Each scene shows the same named points in several views. A view is turned or mirrored, shifted and resized as a whole, has a little noise and may leave points out.
In the rows, zero is written as 128.

Scene 1
View 1
bogu: [ 98 122 142 139 105 118 154  99 174 127 146 156 126  97  52 125 155 126
 137 100]
duzuv: [ 95 122 112  99 108 142  85 133  79 158 121 118 111 182 165 150  68 102
 165 108]
bem: [108  91 105  52 109 124  56 154 110 159  78 107 108 121 142 158  27  90
 142  90]
Kesek: [ 96 100 142 115 139 139  97 148 121 180  92 123 112 149 112 126 117 100
 134 116]
sar: [ 88 114 133 131 114 166 110 143 102 171 107 129 122 178 122 121 129 109
 153 121]
dop: [ 85 121 122 130  93 178 111 141  87 161 113 131 128 192 132 123 121 112
 167 119]
roza: [ 90 116 125 121 106 166 102 144  93 167 107 125 122 180 133 128 110 107
 159 117]
sim: [ 87 125 131 137 111 165 115 135  92 167 121 131 120 191 133 125 128 111
 160 121]
teko: [ 97 104 120 102  98 152 102 143 122 155  96 128 124 137 106 130  99 107
 147 104]
lutid: [ 90 117 139 138 112 153 125 132 124 161 118 138 123 156  99 118 144 114
 149 117]
fefa: [ 91 121 138 139 111 149 128 125 124 155 125 140 123 156 101 123 140 116
 150 116]
sem: [100 107 145 124 131 124 121 128 148 160 114 136 116 122  85 126 133 110
 131 110]
duben: [ 92 114 133 128 106 152 120 133 122 158 115 135 124 151 102 123 130 113
 148 112]
sot: [ 92  99 119 111  82 172 112 150 128 153  86 132 135 138  89 118 115 111
 151 106]
fala: [101 101 146 119 134 123 115 134 152 163 103 133 115 115  82 125 129 107
 127 108]
Vuz: [ 93 101 130 119  96 167 115 149 129 159  89 132 131 139  87 115 129 110
 146 112]
piro: [ 79 131 129 159  85 193 138 132  94 156 128 142 136 199 113 109 158 122
 173 126]
tabil: [ 99  95 134 102 128 138  90 152 124 175  84 120 113 140 113 131 101  98
 135 111]
View 2
tabil: [106 123 110 134 126 132 149 116 113 100 117 109 120 125 118 150 114  88
 131 105]
bogu: [115 155  96  64 118  60 125 103  96  82 141 142 160 114 131 177 109 154
 120 132]
duzuv: [138 140 149 138 128 186 126 125 141 106 143  99 123 110 129 148 132  80
 103 118]
fefa: [129 127 110 107 124 111 120 113 108  96 148 105 139 132 133 152 129 132
 119 138]
dop: [139 108 117 136 139 151 109 120 124 102 149  89 123 125 139 140 138 115
 103 147]
sem: [110 139 106  99 116  95 141 110  99  93 130 120 140 130 122 159 114 120
 134 116]
roza: [132 115 120 138 133 153 120 120 123 103 142  92 122 125 132 142 133 104
 111 133]
fala: [104 137 101 103 117  94 147 110  98  93 123 122 138 130 120 160 110 114
 138 110]
sar: [130 112 112 132 130 136 121 118 114 103 143  90 124 136 132 140 133 113
 120 136]
sim: [139 117 122 129 128 145 114 122 118 104 154  86 129 137 136 140 141 118
 113 141]
bem: [101 140 135 147 133 177 159 118 140  99  96 131 110  83 112 163 100  44
 112  82]
duben: [124 123 107 115 129 118 123 114 111  97 139 108 134 124 132 151 124 121
 116 133]
piro: [146 100 102 120 142 123  92 116 115  98 163  87 135 133 148 141 142 149
  98 169]
lutid: [126 121 105 111 126 109 121 113 106  97 145 103 135 133 133 149 128 130
 122 137]
teko: [114 123 109 126 136 132 133 113 120  94 122 117 124 107 126 158 113  99
 111 121]
sot: [112 105  92 128 146 117 123 111 117  91 120 118 122 104 131 158 111 112
 107 134]
View 3
duzuv: [133 169  97 201 119 177 122 137 119 104 117 157 154 106 127 173 103 139
 126 137]
lutid: [ 84 103 156 140 102 138 151 137 112 116 111 137 164 101 147 126 113 121
 100 170]
bogu: [ 54  69 154 106 113  99 118 103  89 141 100 100 144  90 138  83 126  70
  76 152]
teko: [115 121 122 147 121 156 128 151 116 126  99 136 149  93 164 155 132 121
  96 139]
fala: [ 85 101 153 118  92 136 134 131 124 136 111 119 132  94 146 115 157 100
  80 134]
sim: [100 131 145 173 103 153 155 142 115 101 119 156 174 106 139 147  91 143
 120 178]
duben: [ 93 108 145 144 109 142 143 141 111 118 108 137 160  98 151 135 115 121
 100 161]
bem: [160 169  73 170 125 192  97 157 137 133  98 138 117  93 157 193 167 122
  96  82]
sot: [109  99 135 135 127 151 142 163 108 125  91 136 161  91 182 155 123 126
  94 158]
dop: [110 128 136 174 118 157 152 153 107 102 108 157 182 103 153 159  85 145
 121 179]
tabil: [118 132 134 144  96 169 140 155 138 125 112 140 137  98 158 153 156 128
  93 127]
Vuz: [101  97 145 129 117 148 146 160 114 127  96 135 158  93 177 145 128 124
  91 157]
fefa: [ 82 106 153 145 105 135 145 131 109 115 113 136 163 101 142 124 109 118
 103 169]
Kesek: [107 128 149 143  86 164 151 151 141 120 118 144 141 101 150 144 149 131
  96 139]
View 4
Vuz: [ 69 125 145 139 187 120 114  88  83  84  92 127 136 152  79 141  92 121
 114 126]
piro: [ 64 135 136 146 172  86 118  68 106  13  75 132 124 135  83 128 153  96
 126  73]
teko: [ 80 101 129 153 188 117 136 105  80  97 103 123 149 158  86 132  76 116
 118 113]
duzuv: [ 87  70 114 182 182  76 193 135  80  76 117 135 155 163 115 102  78  94
 138  67]
lutid: [ 77 133 135 145 175 107 124  92 109  72  68 135 140 125  77 123 113 110
 120 116]
bem: [ 90  53 119 174 202 113 186 150  48 146 146 122 168 192 110 123  12 119
 124 111]
sar: [ 66 124 145 152 177  85 150 103  95  59  86 145 133 142  99 118 105 106
 131 106]
duben: [ 80 121 132 148 179 109 129  95 100  77  79 129 143 135  80 125 102 110
 120 112]
fefa: [ 83 127 127 149 172 108 127  94 113  71  65 131 144 122  76 120 114 107
 121 109]
sim: [ 70 118 136 160 174  78 157 103 101  47  83 144 134 137 101 110 117  97
 134  87]
Kesek: [ 72 122 150 152 182 104 155 122  94 104  84 148 141 136  96 119  72 118
 128 142]
sem: [ 91 128 128 145 178 128 122 106 114 116  62 130 155 115  66 123  83 119
 114 146]
roza: [ 68 107 139 160 181  83 161 109  85  60 102 141 136 154 105 117  98 101
 133  92]

Which points are out of place in each view (at most two, in the order of its rows)? Write none if all are in place.
view 1: piro
view 2: none
view 3: fala, sot
view 4: none

Scene 2
View 1
Muri: [112  86 176 143 148  96 143  96 131 108 152 126 154 115 153 121 186 105
  98 171]
Baza: [110  76 168 124 124 141 172 110 123 149 137 125 114 139 106  85 143 124
 127 161]
kos: [117  76 181 118 133 131 169 102 115 149 142 125 128 122 100  98 136 135
 122 170]
Mozav: [106 107 136 133 109 140 173 106 136 136 124 144 106 159 136 120 179  97
 104 171]
zala: [120 104 135 167 109 139 166  93 151 112 146 138 125 147 172 123 222  89
  87 162]
basi: [ 96 115 143 123 123 115 163 107 132 127 120 148 117 152 141 135 178  93
  97 180]
keke: [128  91 174 113 118 141 179  88 111 157 137 143 123 119  97 126 140 142
 108 188]
Kiro: [107  96 128 160 105 151 172 111 153 124 135 131 103 170 156  92 203  84
 107 148]
Riz: [115  98 161 113 117 135 175  98 117 150 127 143 116 134 107 126 148 126
 109 185]
rel: [118  75 185 129 140 119 160 101 121 134 150 122 140 116 117 100 152 128
 117 168]
Pek: [127  89 171 134 126 129 166  89 122 135 146 137 137 116 126 126 170 127
  99 181]
Namom: [100  70 160 137 127 138 166 121 136 137 139 114 111 153 121  64 156 108
 132 142]
Dupor: [104  62 183 128 143 123 159 116 124 138 147 110 128 128 109  69 140 124
 132 151]
samis: [107  64 189  97 136 135 173 115 106 168 133 118 115 127  70  75 100 146
 145 164]
View 2
Dupor: [ 97 148 161 140 158  97 112 149 117 142 147 129 158 119 115 142 132 112
 146 147]
Riz: [107 116 149 122 133 101 123 166 136 108 167 143 145 125 112 150 102 123
 138 151]
keke: [101 119 156 128 125  87 119 175 141 108 171 129 146 121 107 144 103 118
 133 149]
basi: [131 114 143 118 151 123 141 164 125 108 154 170 137 124 126 166  99 142
 151 145]
kos: [ 97 133 158 134 142  91 113 162 129 125 160 127 153 119 109 142 117 113
 139 148]
samis: [ 74 137 150 122 145  83  90 143 130 130 170 118 168 124 102 132 122  98
 130 162]
Mozav: [121 111 144 124 132 124 141 159 124 111 150 165 132 137 132 164 110 129
 151 150]
Namom: [101 138 152 135 148 116 121 137 111 139 140 146 147 135 131 151 136 110
 152 154]
Baza: [ 97 133 155 136 137 102 117 150 122 131 151 135 148 132 121 146 127 108
 144 153]
Kiro: [127 120 148 139 129 137 153 149 110 126 129 171 124 145 148 169 128 124
 163 148]
zala: [143 119 160 153 125 126 166 179 119 115 132 166 115 131 140 171 117 138
 162 131]
rel: [108 140 164 143 150  92 122 171 126 129 151 130 150 112 112 146 118 123
 145 140]
Muri: [136 141 168 149 167 103 144 183 121 128 140 147 140 101 117 158 112 146
 156 124]
View 3
Dupor: [151  85 179 138 128 132 136 140 123 113  76 133 123 121 155 162 145 126
 137 128]
Mozav: [143  88 123 144 102 118 118 127 144  99 137 133  99 127 123 136 126 130
 164 159]
rel: [144  94 160 159 125 141 125 122 115 102  94 144 123 110 149 160 139 126
 134 131]
kos: [138  82 154 145 125 153 124 120 125 103  85 135 113 112 163 154 132 123
 139 134]
zala: [152  99 126 164  90  90 125 124 130  95 165 161 112 127  84 132 133 138
 138 150]
Muri: [153 126 153 186 121 113 120 125 102  93 129 154 131 112 121 170 148 130
 137 135]
Pek: [137  95 136 168 114 142 117 108 116  93 117 151 114 107 136 148 131 128
 134 138]
Riz: [133  86 127 150 117 154 113 112 133  95 109 131 100 114 155 145 123 124
 157 151]
basi: [145 110 119 161 112 119 111 127 135  92 143 129 104 125 126 151 131 129
 176 165]
Baza: [145  72 159 130 118 136 132 133 135 110  88 134 110 122 151 145 133 127
 141 137]
Namom: [157  76 166 122 114 112 139 149 142 116  95 130 114 133 136 147 141 129
 149 139]
Kiro: [157  80 137 132  90  88 133 143 149 107 145 144 106 139  95 128 133 139
 151 154]
samis: [138  66 168 123 137 170 127 129 134 112  51 116 108 114 193 156 131 117
 149 131]
View 4
Pek: [124 182 197 126  94 154 122 175 102 100 152 143 139 162 185 168 181 176
 159 157]
samis: [179 175 172 149  45 163  96 110 105 162 174 138 135 121 184 105  68 139
 155  93]
Kiro: [106  95 233  90 105 144  82 154 146  94 119 111 103  65 191 207 202 186
 192 201]
basi: [ 93 129 187 118 105 124  86 175 106  56 137 142  92 121 173 204 169 153
 137 181]
Mozav: [112 126 204  95 103 132  86 172 115  83 141 131 112  89 180 202 172 159
 147 174]
rel: [134 175 191 154  75 166 118 143 114 118 149 139 126 167 189 138 150 176
 177 146]
Dupor: [146 152 195 166  58 174 101 107 130 137 145 126 111 140 191 122 124 173
 194 144]
kos: [151 176 188 144  67 167 112 135 111 136 161 137 137 145 188 131 129 165
 169 128]
Riz: [135 169 182 113  87 138 102 170  92 103 165 145 132 124 177 170 139 147
 129 139]
keke: [150 191 182 111  85 146 118 174  85 119 171 148 154 140 180 158 139 151
 131 120]
zala: [ 87 125 233  95 122 146 108 186 131  72 118 120 113 115 191 219 243 197
 184 215]
View 5
basi: [130 114 125  75 153 132 171 151 141 110 108 109 139 121 182 107 139  63
 104 115]
Muri: [145  68 153 126 157 128 163 129 145  68  64  95 166 132 185 116 113  84
 106 136]
Kiro: [146  76  98  90 162 163 115 148 154 124 124  89 145 124 208 141 164  32
 128 107]
Pek: [141  92 145 143 155 131 165 169 148 101  96 115 134 114 170 123 102  96
 104 143]
kos: [132  93 120 134 135 137 146 162 109  96 106  91 121 105 126 158 113 107
 107 172]
keke: [132 115 126 142 141 135 165 188 125 117 118 116 108  99 132 141 103 108
 101 161]
Riz: [130 118 120 116 143 134 165 176 125 116 121 112 112 103 144 133 118  93
 103 148]
Namom: [135  72  97 102 140 154 112 137 109  97 114  67 133 114 150 171 152  68
 123 154]
rel: [139  79 133 139 140 136 148 151 121  83  88  89 135 114 142 149 110 103
 108 165]
Baza: [135  84 103 123 139 149 125 156 109 103 116  82 122 107 138 168 130  86
 116 165]
zala: [153  71 129 115 174 151 137 153 178 116 106 109 156 132 230 116 141  41
 120  97]
Mozav: [135 107 110  89 155 145 149 163 144 125 126 108 128 115 182 127 145  56
 112 118]

Which points are out of place in each view (at most two, in the order of its rows)? Write none if all are in place.
view 1: Baza
view 2: zala
view 3: none
view 4: kos
view 5: Pek
